A landscape with many valleys, sampled at points; each row gives a point and its height.
A ball rolls from a point to the lowest of its 3 nearest points, and stops where none of them is lower. Distance is the straight distance between rows; heights are no part of it.
Defu height 3.31: [0 -2 -8 24 11 -18 1 10 -8 -5 28 35 17 -42 39 -15 -37 28 -23 13]
zul height 5.42: [14 -6 -14 -4 2 41 6 -48 -18 14 -36 -42 -17 34 -33 26 5 -7 -18 9]
fose height 4.34: [37 24 4 -9 -28 1 56 13 -33 -15 0 17 10 18 2 12 3 -9 -28 -57]
fofol height 2.42: [-5 -22 -23 -22 -4 -13 29 -39 -21 9 13 -23 52 1 -28 -25 38 -1 25 8]
Feze height 2.86: [-5 24 -37 28 -5 -36 -11 -24 6 -5 34 31 49 -58 28 -40 -10 18 28 20]
kob height 8.65: [-38 21 47 8 -2 -68 48 45 18 4 -25 53 -37 19 -6 28 -7 -27 -33 -12]
dalub height 5.67: [-10 3 37 21 -23 -23 -3 47 24 -19 -5 40 -14 -21 11 9 -7 8 -16 3]
rirez height 6.76: [-35 -30 59 13 16 -26 10 42 10 -6 -44 43 -34 -14 36 10 -28 8 -13 -21]
kapas height 5.13: [7 30 -11 -4 -26 -21 5 40 32 -36 46 -12 23 -36 -17 -5 4 -20 -4 32]
lila height 4.41: [-14 -50 14 18 -72 22 -29 9 27 -22 -5 -8 -1 -6 -11 13 18 -7 47 6]
fogeg height 4.68: [23 -12 -35 34 -23 -20 -7 -7 -3 -19 34 55 8 -52 8 -22 -30 11 6 31]
vav height 7.74: [-35 -5 44 -2 -34 -35 -9 41 -4 -22 -24 30 -41 -5 -3 24 5 -27 16 -1]
Dugof height 4.36: [26 -60 -36 31 -9 46 -26 -23 15 6 -37 -39 10 -44 1 -26 -21 6 46 49]
Vot height 3.46: [-29 23 -7 -14 33 -23 9 -16 -8 12 38 -12 38 -10 32 -24 -3 6 3 7]
bepun height 4.27: [26 30 -30 -28 7 -34 47 -5 -47 7 12 14 39 25 26 -10 1 -2 -11 -44]
duba height 3.10: [-21 -3 -3 11 -16 2 -7 5 2 -17 31 5 33 -22 7 7 -13 8 -3 20]
meza height 2.99: [-15 46 -18 -3 61 -14 -27 -11 44 32 22 -6 37 11 8 -49 31 26 11 7]
rezo height 4.63: [-22 5 -13 8 30 33 -45 -18 13 17 -16 -4 13 4 9 21 3 12 -23 27]
lezo height 2.13: [-13 -2 -20 -20 29 -28 15 -34 1 18 25 -18 52 7 -2 -38 28 6 35 12]
ror height 2.84: [-25 36 2 -4 58 2 -28 8 -1 29 -9 41 -11 0 27 9 -28 31 -83 1]
redev height 1.82: [16 1 -31 -23 41 -31 28 -39 -10 30 -6 -28 33 24 -15 -36 32 10 26 -11]
babi height 3.65: [-13 -27 -37 36 17 27 -29 -27 16 3 -25 -33 26 -45 -10 -24 -3 5 33 48]
pozum height 2.90: [-9 -6 35 -9 -46 -9 9 22 -8 -25 1 14 -44 22 -24 28 15 -33 22 -18]
bozu height 3.45: [-3 -36 27 24 -24 13 -29 27 15 -18 -2 12 -4 -26 34 4 -14 12 26 -6]
bogi height 7.76: [3 -21 37 11 11 37 -60 25 22 16 -34 -6 -42 3 17 23 -16 11 -11 -15]
dalet height 6.68: [-19 -30 57 7 15 -2 -31 37 -2 -2 -23 11 -45 -12 29 13 -26 14 13 -28]
Nema height 2.10: [-7 41 -23 -29 56 -33 -3 -23 13 35 23 -11 24 31 5 -34 27 2 14 -4]
nafet height 6.06: [2 -3 -12 0 16 42 10 -57 -27 17 -45 -22 -14 40 -21 23 15 -5 -39 0]
vudo height 4.33: [-39 18 39 6 -3 -45 56 48 12 9 13 33 -9 11 14 1 -17 12 -53 -8]
tosev height 5.83: [17 18 8 -7 11 35 4 -18 -12 22 -10 -23 -38 49 -2 32 -11 -9 -36 -25]
dibir height 3.91: [-3 10 -23 -42 -21 -34 29 -13 -16 -3 48 9 38 21 -8 -1 23 -4 -8 -4]
pizez height 8.19: [5 -18 16 16 -16 64 2 -53 -26 11 -65 -26 -38 63 -19 38 14 6 -25 -17]
Babuv height 4.58: [-16 -7 35 3 -9 3 16 16 -11 3 38 -4 -5 17 8 10 -12 6 2 -16]
Noke height 3.93: [5 -29 -9 -17 -55 10 12 8 27 -38 23 -25 26 -7 -55 8 18 -18 19 31]
tipan height 3.08: [36 41 -20 -29 -14 -41 55 26 -28 -7 26 30 3 27 1 -3 6 -13 -45 -22]
Pubu height 3.11: [18 12 -53 35 54 -2 -32 -29 33 18 14 16 16 -40 10 -42 -5 15 44 17]
vuza height 6.01: [-23 23 23 -10 49 -34 18 35 -13 25 20 -1 -3 -3 30 -7 -36 16 -56 -6]
pida height 3.42: [12 11 -3 -19 23 4 28 -25 -29 20 21 -35 -1 27 11 7 -11 -5 -16 -22]
Zem height 3.49: [-26 28 -10 -16 46 -1 -12 -4 -3 23 23 -25 16 -5 15 -1 -9 -1 -14 12]
reg height 1.92: [39 11 -2 -10 -47 0 39 3 -5 -17 17 2 5 15 -30 28 23 -22 2 -29]
Ruki height 7.02: [-6 -32 17 -7 -57 -7 -42 31 6 -28 -51 43 -37 -57 18 3 10 -32 27 2]
gele height 6.09: [33 -55 3 9 -14 64 -60 -1 24 7 -44 -7 -35 -19 27 -1 -19 1 30 -7]
Lub height 4.43: [-27 -41 -20 11 6 29 -32 -16 -4 0 -30 -61 22 -26 -34 -26 15 -2 36 58]
til height 3.24: [-14 59 -22 -24 54 -21 -9 -32 -5 49 4 6 4 48 5 -16 24 2 -22 -8]
dizu height 1.51: [18 -14 -20 -14 38 -24 22 -29 -17 24 -11 -33 34 0 -46 -57 56 20 46 12]
fut height 7.30: [-30 -35 37 -16 -42 -13 -36 39 -7 -24 -51 28 -45 -27 28 20 11 -35 19 -10]
Fepu height 8.17: [-34 1 52 -5 -22 -50 15 35 -12 -6 -32 35 -59 14 -1 25 -3 -28 -10 -7]
kos height 2.47: [11 25 5 -17 -34 -16 38 25 -3 -17 29 14 -18 21 -21 17 15 -18 -9 -10]
diz height 4.22: [20 -17 4 16 28 21 -36 14 3 -11 -5 9 -21 -33 30 -11 -45 23 -11 1]
fugu height 7.45: [-46 -47 45 -27 -42 -22 -16 40 -25 -14 -57 24 -48 -22 36 29 10 -39 -13 0]
Liv height 7.32: [-12 -44 39 3 -11 33 -28 7 9 8 -4 -48 -28 13 1 19 -2 -3 25 -7]
kepo height 5.65: [35 -45 -24 29 -71 14 -28 0 19 -13 14 35 8 -45 6 -5 -19 3 38 32]
Dez height 5.80: [-17 7 43 30 10 -48 24 43 50 -13 -38 73 -22 -20 18 17 -19 -3 -33 -7]
zufu height 4.98: [5 -58 8 28 -24 50 -29 2 19 -10 -30 -35 8 -32 14 -9 -16 9 45 26]
vimi height 8.36: [-13 -34 40 -11 9 34 -65 27 3 16 -59 2 -60 -8 21 22 -13 -9 10 -38]
baz height 4.32: [8 10 -41 -17 27 15 17 -53 -25 23 -45 -21 3 28 -40 -8 34 -4 -8 3]
mut height 4.96: [-9 16 34 -20 -50 -32 23 12 -46 -32 -49 12 -65 29 3 40 10 -60 4 -26]
sis height 7.25: [-8 -6 45 2 -2 28 -36 1 4 25 -17 -24 -59 39 -1 34 -5 -6 -11 -22]
pazit height 3.23: [-4 -10 14 27 11 11 -17 24 0 -6 22 4 1 -24 33 4 -34 28 0 -4]
mil height 2.58: [5 14 -41 22 36 34 -52 -35 6 17 -18 43 -3 -18 16 -3 -15 13 -20 13]
gona height 5.62: [32 18 6 -6 13 44 25 -15 -15 7 -26 -35 -25 37 -6 29 -9 -16 -24 -50]
budi height 2.44: [15 48 -12 -33 46 -8 25 -6 -32 27 5 -10 -11 37 19 -2 -19 -11 -44 -29]
mol height 4.80: [30 22 -17 -9 25 36 22 -33 -22 14 -52 -21 1 35 -3 21 4 -7 -37 -35]
Zos height 3.27: [10 19 -29 -34 9 -55 38 -25 -23 6 34 21 49 24 10 -22 26 4 15 -21]
gigu height 0.96: [-11 -18 -29 -13 32 0 6 -36 -17 10 -6 -52 27 -1 -54 -50 50 7 48 32]
zasuz height 6.18: [-9 42 9 0 -6 -51 24 49 33 -19 27 34 18 -36 2 -12 -9 8 -48 22]
vasar height 1.31: [8 -15 -36 -8 21 22 -14 -29 -42 5 -25 -46 0 -4 -80 -45 54 9 37 28]
kovim height 2.79: [20 -50 2 0 -14 27 41 -31 -25 -13 -15 -56 -3 18 -34 5 10 -7 20 -14]
Gimud height 4.86: [-23 14 22 7 12 -24 16 27 -6 -3 28 21 8 -15 30 -6 -26 21 -38 4]
mido height 4.18: [33 -37 -8 -17 -49 3 30 25 23 -40 15 -48 9 -10 -70 10 26 -32 46 12]
muzef height 3.35: [-23 25 -27 -1 40 -3 -24 -30 31 27 0 -15 27 1 -11 -37 35 20 18 25]
mik height 2.50: [-18 4 18 0 -39 -2 14 19 14 -22 41 12 10 -1 -10 14 6 -1 -4 12]
tupaz height 3.30: [24 -32 23 13 -35 25 43 -23 -21 -19 -27 -28 -1 19 -20 20 13 -9 18 -39]
movi height 3.43: [11 -3 -24 -14 24 18 20 -40 -12 19 -12 -46 -2 25 -15 6 11 -11 -13 1]
Mis height 5.41: [31 -18 -17 35 -48 4 -20 8 12 -19 20 37 4 -45 16 -2 -26 10 18 22]
Ninep height 5.59: [-10 21 27 -8 33 10 -1 17 -18 31 7 -18 -44 34 5 21 -30 -3 -42 -22]
Zes height 3.58: [-21 -9 50 7 4 -9 18 26 -18 8 10 -4 -38 15 5 19 -14 -3 -3 -20]
der height 3.22: [21 -19 -70 31 39 28 -46 -43 21 22 -14 20 9 -36 -6 -28 -17 3 38 44]
Vuk height 4.91: [20 -30 2 12 -7 70 -71 -5 27 8 -50 4 -20 -3 18 17 -15 14 3 8]
sala height 2.96: [-19 33 -12 0 35 -33 -6 -22 9 12 36 3 58 -15 26 -49 22 11 28 7]
toliv height 6.93: [25 0 3 23 -29 -25 -18 51 41 -38 -13 39 -25 -50 -4 -12 -17 -8 14 10]
teda height 4.07: [-32 14 -25 -4 38 20 -28 -37 14 31 -15 -17 16 21 -19 -5 17 -3 -14 23]
kuf height 3.44: [-7 28 11 -18 -22 -22 30 39 8 -17 42 23 0 11 -17 5 -1 -5 -33 3]
Nes height 2.73: [5 -16 -24 -10 20 10 24 -36 -15 15 -7 -50 9 16 -30 -9 10 -6 6 15]
mosot height 4.05: [23 45 -22 -26 31 19 14 -35 -25 31 -29 -9 2 42 10 9 3 -12 -43 -41]
danim height 5.27: [24 -28 -25 24 -43 6 -17 -12 9 -20 31 32 22 -51 15 -11 -23 7 31 32]
Niki height 4.84: [-8 16 38 -3 14 -13 52 22 -32 8 20 -1 -36 34 11 5 -28 0 -35 -38]
geno height 2.94: [-3 11 8 11 30 41 -46 6 -4 11 -26 48 -22 -3 28 25 -34 26 -59 1]
visaf height 3.12: [-9 -25 43 23 10 4 -5 36 5 -8 -17 35 -20 -28 33 -2 -31 32 -1 -16]
sinid height 3.70: [-14 29 -25 -15 44 -3 -16 -43 18 40 -11 0 17 42 -26 -26 47 12 6 9]
miv height 6.67: [37 21 -56 4 -13 -47 -2 16 19 -21 40 50 8 -65 -1 -25 -30 2 -6 42]
punuk height 3.55: [14 41 12 -8 -14 -27 76 20 -24 -4 3 34 -16 40 1 -5 -2 -4 -49 -41]
sanu height 1.42: [8 -26 21 29 -18 7 -14 20 3 -22 -1 29 -18 -31 34 -6 -32 19 9 -1]
Bigab height 6.66: [-12 -6 14 7 -7 44 -18 -37 -16 34 -24 -15 -47 61 2 43 3 0 -40 -11]
Ton height 4.35: [2 4 15 12 50 -8 -1 31 4 4 -7 25 -14 -26 31 -8 -55 28 -42 -5]
Toka height 8.56: [-13 -36 29 0 -9 46 -64 15 22 26 -46 -21 -45 15 3 28 -4 -4 12 -15]
pib height 4.56: [-4 26 10 -34 26 -38 40 2 -32 15 40 -5 7 23 25 -12 -19 10 -32 -15]
lotu height 2.09: [23 2 21 2 -39 11 52 -10 -22 -24 -13 0 -5 26 -12 30 17 -11 11 -60]
tero height 4.87: [-16 15 25 -8 34 1 -6 26 -10 19 17 -11 -14 13 22 11 -23 14 -33 -7]
fuvu height 5.43: [-16 -61 -3 8 -6 42 -24 -14 6 -2 -26 -68 -3 2 -30 -1 9 3 19 41]
Gode height 3.41: [1 6 27 15 -30 -23 -19 60 31 -45 4 -4 -19 -34 -13 6 1 -24 32 18]
rivo height 2.43: [-9 -12 28 -10 -45 -12 -16 43 24 -34 7 -8 -33 -3 -33 22 23 -43 47 3]
pil height 3.67: [-25 -11 56 1 -11 -11 11 16 -25 3 0 -13 -51 25 5 18 -4 -12 15 -30]
fizi height 6.82: [8 22 9 20 -20 -26 -10 48 40 -30 16 23 -9 -41 -2 -3 -9 1 -16 21]
zimup height 4.14: [-11 -42 9 2 -69 22 -17 3 34 -28 7 -16 16 -7 -38 7 12 -22 34 28]
Nopas height 2.98: [30 39 -30 -28 53 -33 11 -33 3 40 -10 -2 20 56 -12 -37 36 10 10 -15]
koruf height 6.63: [2 -14 14 1 -51 -12 -42 49 26 -38 -39 30 -28 -44 4 1 5 -19 31 4]
rud height 3.40: [21 30 -36 -17 43 -13 13 -35 4 44 -38 6 17 52 -33 -37 57 31 7 -6]
badaz height 4.54: [-23 -55 1 17 -40 33 -12 -10 11 -16 -3 -39 39 -22 -2 -7 -2 5 32 51]
Naze height 3.00: [-43 34 -5 10 40 21 -36 -13 -12 38 -2 32 -6 16 33 22 -6 21 -56 4]
tepek height 6.50: [-11 -42 2 9 -2 55 -49 -4 21 11 -35 -49 -4 9 -18 14 3 2 0 36]
dis height 3.01: [20 24 -46 28 62 -15 -37 -24 26 25 18 14 13 -46 14 -41 -8 15 28 13]
nir height 4.97: [32 3 -31 27 -38 -4 -21 32 43 -41 31 2 6 -55 -13 -4 -17 -13 21 34]
natat height 3.36: [-10 19 -32 18 47 4 -33 -27 54 33 1 -18 38 -18 -6 -56 33 22 29 20]
zafus height 3.85: [-11 2 -20 -23 -26 -14 14 -24 11 -15 40 -3 46 0 -20 -1 22 -8 16 19]
muzuf height 7.59: [-11 -16 9 -3 17 24 -23 2 9 8 17 -36 5 -4 3 13 -20 0 -2 14]
laz height 3.75: [-21 -39 6 0 -36 16 15 -25 -5 -14 13 -25 28 5 -37 0 20 1 22 28]
tadun height 6.17: [-27 28 -1 8 26 -38 -2 7 -14 0 39 22 34 -28 44 -19 -14 24 -27 4]
fof height 2.57: [-18 5 -2 -25 20 -2 14 -13 -20 15 42 -15 20 11 16 -7 -2 5 -10 -5]
nezu height 3.86: [34 4 -17 -13 50 -40 22 -18 21 28 23 -12 61 42 -21 -64 48 45 49 5]
romep height 4.70: [-15 49 -11 -12 35 9 -3 -45 -29 44 -3 12 -18 55 19 14 5 3 -54 -17]
suno height 3.25: [-13 -4 -42 38 33 -3 -24 -30 26 5 12 -12 35 -56 7 -34 -11 7 39 30]
subu height 4.06: [-7 -37 -8 33 -15 24 -18 -10 8 -14 5 -29 34 -25 21 -11 -14 14 33 35]
bofit height 2.63: [-25 33 0 17 56 15 -32 -16 -21 26 -21 60 -3 -1 44 10 -28 36 -62 1]
vete height 4.13: [-6 -3 -3 -18 -24 0 26 -15 -14 -8 49 -8 24 21 -7 13 13 -7 -3 9]
tem height 4.64: [-7 18 -17 -12 19 23 2 -40 -17 28 -14 -26 -17 43 -10 26 1 -6 -33 -3]
nukuv height 7.64: [-40 -43 57 -8 -20 -8 -30 28 -19 -3 -38 1 -47 -10 38 21 4 -19 30 -35]
nimed height 3.88: [-37 40 -17 -7 38 7 -24 -35 -1 50 8 22 4 37 14 1 26 13 -20 6]
mebup height 6.05: [-1 -7 23 22 -48 -9 -31 44 26 -24 -20 45 -29 -37 4 2 -4 -4 24 -1]
Kuvar height 1.67: [-9 -16 32 17 13 62 -58 1 -2 15 -37 41 -32 14 34 28 -18 29 -38 -7]
boma height 7.00: [18 -20 1 20 -62 6 -42 38 38 -31 -17 9 -18 -43 -4 7 4 -21 48 10]
Melib height 2.34: [32 -15 2 -2 -56 4 31 1 6 -30 -18 -8 -14 16 -54 38 26 -30 34 -29]
besam height 7.75: [16 0 5 24 -16 -25 8 32 24 -24 10 58 -1 -50 10 -6 -30 25 -31 13]
lef height 2.59: [-31 15 46 7 2 -32 39 34 -2 -2 23 29 -17 11 11 6 -10 13 -32 -4]
tamu height 6.87: [10 -22 38 5 -3 22 6 -22 -14 -6 -35 -49 -52 33 -7 28 -6 -25 25 -51]
guf height 4.24: [11 33 29 -7 -29 -22 41 29 -28 -31 -30 25 -53 22 -23 32 8 -47 0 -44]
nebak height 6.36: [-18 -7 51 25 11 -35 21 36 25 -16 -30 75 -23 -19 25 5 -28 20 -29 -16]
bipu height 5.54: [-32 -16 -16 6 6 48 -47 -17 11 16 -27 -26 2 10 -5 23 1 6 -18 36]
dal height 5.04: [-7 -24 35 17 -62 16 -35 23 15 -24 -21 24 -21 -27 23 2 -2 -1 45 -3]
nabut height 6.41: [-3 -30 35 4 -5 17 16 -11 -9 -3 -7 -37 -48 38 -11 18 -5 -14 19 -35]
Mukel height 5.01: [-31 -1 0 2 11 38 -28 -36 -10 32 -9 -2 -14 40 2 39 2 3 -36 12]
dalef height 2.32: [1 33 -17 -30 43 -4 10 -14 -19 29 12 -28 -6 32 13 1 -2 -14 -29 -16]
toge height 2.14: [0 -1 -20 -24 32 -12 25 -38 -21 18 8 -32 23 16 0 -6 13 -8 9 -1]
pasor height 3.87: [10 -26 -28 -8 17 29 3 -36 -44 1 -33 -62 -6 4 -65 -14 31 3 13 36]
Savob height 3.34: [23 9 11 -5 -49 -10 31 18 -11 -41 -32 5 -35 20 -32 37 22 -52 35 -39]
Zogal height 7.01: [33 -1 -11 -3 12 27 45 -26 -25 -5 -13 -45 11 21 0 18 2 -7 -8 -43]
zabi height 2.08: [-10 -32 28 -2 -54 7 10 -4 2 -17 5 -8 -23 28 -21 24 21 -18 39 -17]
Tiv height 1.90: [1 -11 -28 27 32 31 -42 -9 10 1 4 -11 16 -41 31 4 -29 8 12 21]
lum height 4.12: [9 31 -28 -35 1 -64 12 -22 17 3 42 35 71 22 -7 -38 37 12 31 2]
beg height 4.17: [16 25 27 2 -1 -3 56 12 -38 -3 23 2 -22 34 12 3 -16 -5 -24 -49]
Sol height 3.95: [21 -26 -19 -6 11 28 24 -45 -29 0 -34 -60 -1 22 -44 8 15 -13 5 1]
zere height 1.60: [-16 -6 45 5 -26 -10 25 18 -21 -8 14 8 -35 28 2 19 1 -15 6 -33]
tebe height 2.92: [-10 -53 -18 -6 -4 19 11 -30 -45 -11 -13 -63 20 -9 -57 -28 34 -3 39 40]
gibel height 3.59: [-27 -16 2 -2 -27 3 -2 -16 0 -12 34 -10 40 -5 -2 -4 8 -1 18 22]
mim height 2.60: [7 18 -20 -33 38 -27 37 -24 -33 13 26 -14 23 32 13 -23 10 -3 4 -22]
vomu height 8.07: [-3 52 -41 -5 -15 -46 -9 16 26 -26 43 12 39 -49 3 -33 2 2 -2 33]
lefem height 3.63: [-7 36 -5 -39 12 -43 38 -3 -32 16 45 18 24 22 24 -23 3 3 -20 -8]
kilat height 3.48: [1 9 38 4 -24 8 41 -4 -35 -23 -37 -6 -46 33 8 22 -1 -23 21 -71]
mado height 2.95: [30 -6 -45 -33 -35 -24 37 -19 -7 -5 17 -7 54 -1 -40 1 34 -14 17 11]
Pilot height 6.89: [-16 -9 34 6 16 21 -29 31 8 5 -2 -13 -27 1 15 16 -27 9 -2 -6]
lafu height 5.99: [-2 -31 42 18 -3 26 -41 36 8 -11 -22 2 -30 -20 27 3 -35 11 20 -19]
tele height 6.13: [-16 5 38 1 20 18 -20 23 -4 26 0 -22 -47 27 1 33 -26 8 -24 -21]
Perip height 4.40: [-5 13 -13 -3 -40 -8 -10 26 36 -30 41 -6 31 -32 -15 3 2 -10 11 30]
sir height 3.73: [29 27 -8 -17 27 7 42 -15 -41 5 -2 -22 8 27 28 3 -11 -12 -27 -48]
pilo height 4.15: [-27 14 -13 -26 3 -29 7 -25 -9 5 48 10 53 0 19 -16 13 -1 13 9]
zovop height 6.22: [21 19 -25 -41 -19 -30 26 29 19 -36 55 -19 32 -26 -20 -9 17 -28 17 20]
vip height 5.08: [-10 -46 41 16 -16 16 -36 28 5 -11 -25 3 -28 -25 34 5 -15 7 34 -14]
Tezib height 3.71: [46 12 -33 -11 50 -21 4 -22 17 37 -13 -14 32 50 -47 -64 56 45 22 20]
Patub height 4.59: [-11 13 36 24 -6 -41 9 52 37 -19 -14 54 -17 -26 -2 8 -12 -1 -27 7]
siv height 5.35: [-3 -46 27 18 -17 36 -33 15 26 -1 -18 -23 -11 -20 27 5 -16 12 30 -5]
domif height 2.03: [25 17 -51 -47 -12 -48 22 -17 1 3 28 4 60 7 -31 -17 40 -16 24 4]
Kofub height 4.66: [19 -12 28 9 -8 38 44 -16 -25 -12 -31 -38 -15 30 -1 24 0 -13 8 -59]
sazab height 6.23: [36 10 -27 26 -24 -35 -5 38 26 -34 30 33 -6 -57 -6 -17 -27 2 -4 30]
Madar height 2.97: [51 34 -45 -27 -23 -36 41 24 -6 -13 31 3 25 7 -21 0 26 -22 -3 -22]
Gimet height 3.47: [-27 9 26 2 -21 -7 6 30 2 -9 32 11 13 -5 9 6 -13 10 -10 6]
fipa height 4.38: [-10 40 9 -24 -14 -47 37 42 7 -5 38 30 8 8 -2 -8 -4 1 -53 15]
ret height 4.47: [-30 -9 49 17 11 -12 2 36 -6 -3 9 14 -20 -4 23 8 -27 21 -15 -11]
mek height 4.11: [34 33 -1 -11 1 -15 57 12 -46 4 1 7 17 30 40 -3 -13 -1 -38 -64]
veni height 3.68: [11 -46 3 -3 -69 12 23 -23 0 -24 1 -24 11 15 -59 18 28 -10 31 13]
rop height 3.64: [27 -45 -47 35 3 28 -27 -33 8 3 -5 -9 16 -48 9 -20 -26 7 49 50]
Gofo height 3.33: [14 -9 -6 17 15 58 -60 -4 5 6 -30 24 -20 -8 27 13 -26 17 -26 7]
Ropeb height 2.80: [39 34 -22 -26 -29 -24 52 12 -24 -15 32 14 16 17 -8 6 17 -14 -21 -25]
dupok height 5.75: [-27 38 -14 -13 -9 -42 2 5 2 -18 45 22 42 -26 14 -17 -1 3 -12 18]
zesit height 4.04: [-35 23 -14 -5 30 19 -26 -34 -12 42 -2 2 -4 33 9 21 6 0 -42 11]
Ris height 7.03: [-11 -9 46 7 39 8 -23 41 10 6 -40 19 -44 -15 23 11 -39 20 -25 -23]
Kot height 1.40: [18 3 17 -3 -40 5 40 2 -12 -16 10 7 -14 29 -29 27 16 -18 11 -38]
Lus height 2.31: [13 22 16 25 9 -49 25 53 57 -16 -11 63 -7 -32 12 3 -19 11 -46 8]
tizaf height 4.23: [-32 -30 27 4 -29 14 -5 10 7 -7 25 -15 11 4 3 12 -4 2 18 7]
Das height 2.20: [-18 4 -3 14 11 -4 -11 6 -9 -10 30 4 21 -32 33 -8 -27 22 -8 11]
tired height 2.45: [47 30 -22 -30 -33 -19 51 15 -4 -20 31 3 9 3 -26 13 16 -27 -6 -22]
les height 3.97: [-24 29 -5 -10 58 -8 -30 14 -8 22 13 -5 1 -9 30 1 -37 17 -43 8]
von height 3.38: [18 -37 -26 -8 -49 6 38 -33 -24 -22 7 -25 44 0 -52 3 33 -7 11 19]
Vire height 5.93: [14 -55 11 35 -58 29 -31 6 16 -18 -12 19 -7 -35 23 -5 -10 4 52 -1]
Mak height 5.05: [40 -45 -8 19 2 52 -40 -5 18 -3 -12 -7 -13 -28 29 -6 -35 13 22 11]
Lor height 3.99: [19 15 1 -14 2 -11 53 -18 -34 2 23 -10 14 27 19 3 -2 -4 -19 -33]
bada height 6.62: [-25 -13 39 11 -9 -38 -2 47 23 -25 -45 65 -32 -25 19 16 -12 -4 -7 -6]
Vaf height 3.62: [-13 -16 -5 19 -7 14 -9 -13 2 -9 25 -20 42 -32 25 -7 -14 5 12 25]
pabo height 3.28: [-2 32 26 -12 -15 -34 42 47 8 -13 12 23 -36 14 -28 6 -2 -24 -19 -11]
zipal height 4.49: [47 -12 -18 -16 -38 -5 39 17 17 -33 17 -33 9 -5 -52 21 29 -33 30 -5]
diten height 2.78: [-6 50 -39 20 52 2 -47 -33 29 30 1 24 20 -20 14 -25 2 22 5 11]
nonof height 6.16: [30 0 7 0 9 45 22 -20 -10 1 -39 -42 -23 36 -19 27 -4 -10 -11 -40]
Levaz height 1.50: [-16 0 22 -1 -51 -4 -11 30 20 -27 22 9 -12 3 -28 19 11 -14 9 4]
gafem height 1.18: [0 1 -27 22 37 -2 -15 -14 0 7 25 7 21 -43 41 -19 -26 14 12 15]
puvuz height 3.96: [14 -6 4 20 32 3 -11 14 0 -6 2 18 -10 -38 34 -10 -50 25 -23 3]
bugen height 3.37: [-28 20 11 4 29 26 -40 -7 -22 40 -1 16 -23 31 24 27 -11 13 -59 0]
Varan height 4.16: [0 -3 -13 3 -55 9 -12 9 40 -32 28 -17 31 -27 -24 -2 7 -16 20 35]
tibup height 3.98: [-3 20 -39 -16 43 0 3 -54 -4 41 -25 -6 2 42 -25 -15 38 -3 -16 3]
Kod height 5.44: [-34 -27 -20 -2 8 35 -35 -31 0 16 -33 -35 7 -3 -34 -2 12 1 5 53]
duv height 3.72: [18 55 -32 -11 48 -11 6 -43 -12 45 -33 24 18 56 6 -23 26 10 -15 -32]
pinu height 2.24: [14 16 -34 25 -1 -46 8 -1 3 -13 32 60 16 -58 27 -26 -31 22 -24 28]
dugen height 4.39: [36 -57 -27 25 -7 51 -31 -16 20 0 -26 -14 0 -36 21 -9 -29 7 38 27]
dag height 4.37: [-4 -6 13 -3 10 17 16 -8 -18 13 26 -33 -15 31 5 12 -15 -5 -10 -23]
baret height 6.07: [19 17 -13 -29 -28 -15 22 40 19 -37 47 -18 9 -4 -31 4 15 -23 6 5]
Pozo height 1.49: [16 -55 -2 -1 -18 29 37 -35 -41 -10 -19 -60 9 1 -44 -9 20 -1 22 13]
zomil height 4.93: [-27 -36 -8 9 -6 12 -4 -34 -4 -6 6 -50 44 -21 -17 -24 10 5 33 47]
vuvum height 3.61: [-17 3 -23 -15 42 4 -2 -33 10 27 -7 -31 21 7 -28 -28 34 -2 18 22]
digo height 3.56: [-20 6 -26 12 37 13 -21 -30 25 22 -18 -26 18 -10 -40 -52 45 22 27 36]
Nama height 2.33: [-7 33 -18 7 57 15 -47 -18 -3 18 -15 50 -1 -19 33 -2 -33 28 -51 14]
Zuv height 4.48: [27 46 -37 -47 -11 -57 34 30 0 -17 47 9 32 1 -16 -14 25 -27 -9 4]
kovik height 1.81: [16 21 22 -7 -38 -1 41 6 -13 -24 4 14 -20 24 -24 25 16 -19 -2 -47]
Veta height 3.32: [-12 26 4 9 39 26 -42 14 1 12 -4 13 -13 -6 29 17 -36 19 -43 3]
Vak height 3.13: [29 32 -40 -44 -15 -53 19 -14 -5 4 29 30 60 24 -15 -14 33 -9 23 -5]
migi height 1.89: [-3 33 -25 11 61 2 -34 -4 -4 12 4 16 5 -41 33 -10 -34 19 -21 5]

Where does a ball stop that starts at each point below?
Bigab | gafem
punuk | Kot
gona | dalef
vimi | sanu
zovop | Kot
badaz | Das
zufu | Das

Call two points neighbours if one is among the 3 nearest of the other. Go from one point of each pair to the other, from neighbour to neighbour, staying as low as possible. Name the highest point that can't be avoided.
Levaz / zere | pozum
sanu / gafem | pazit
zere / Lus | zasuz
pinu / Das | Feze
Kot / lef | pabo
toge / Pozo | tebe
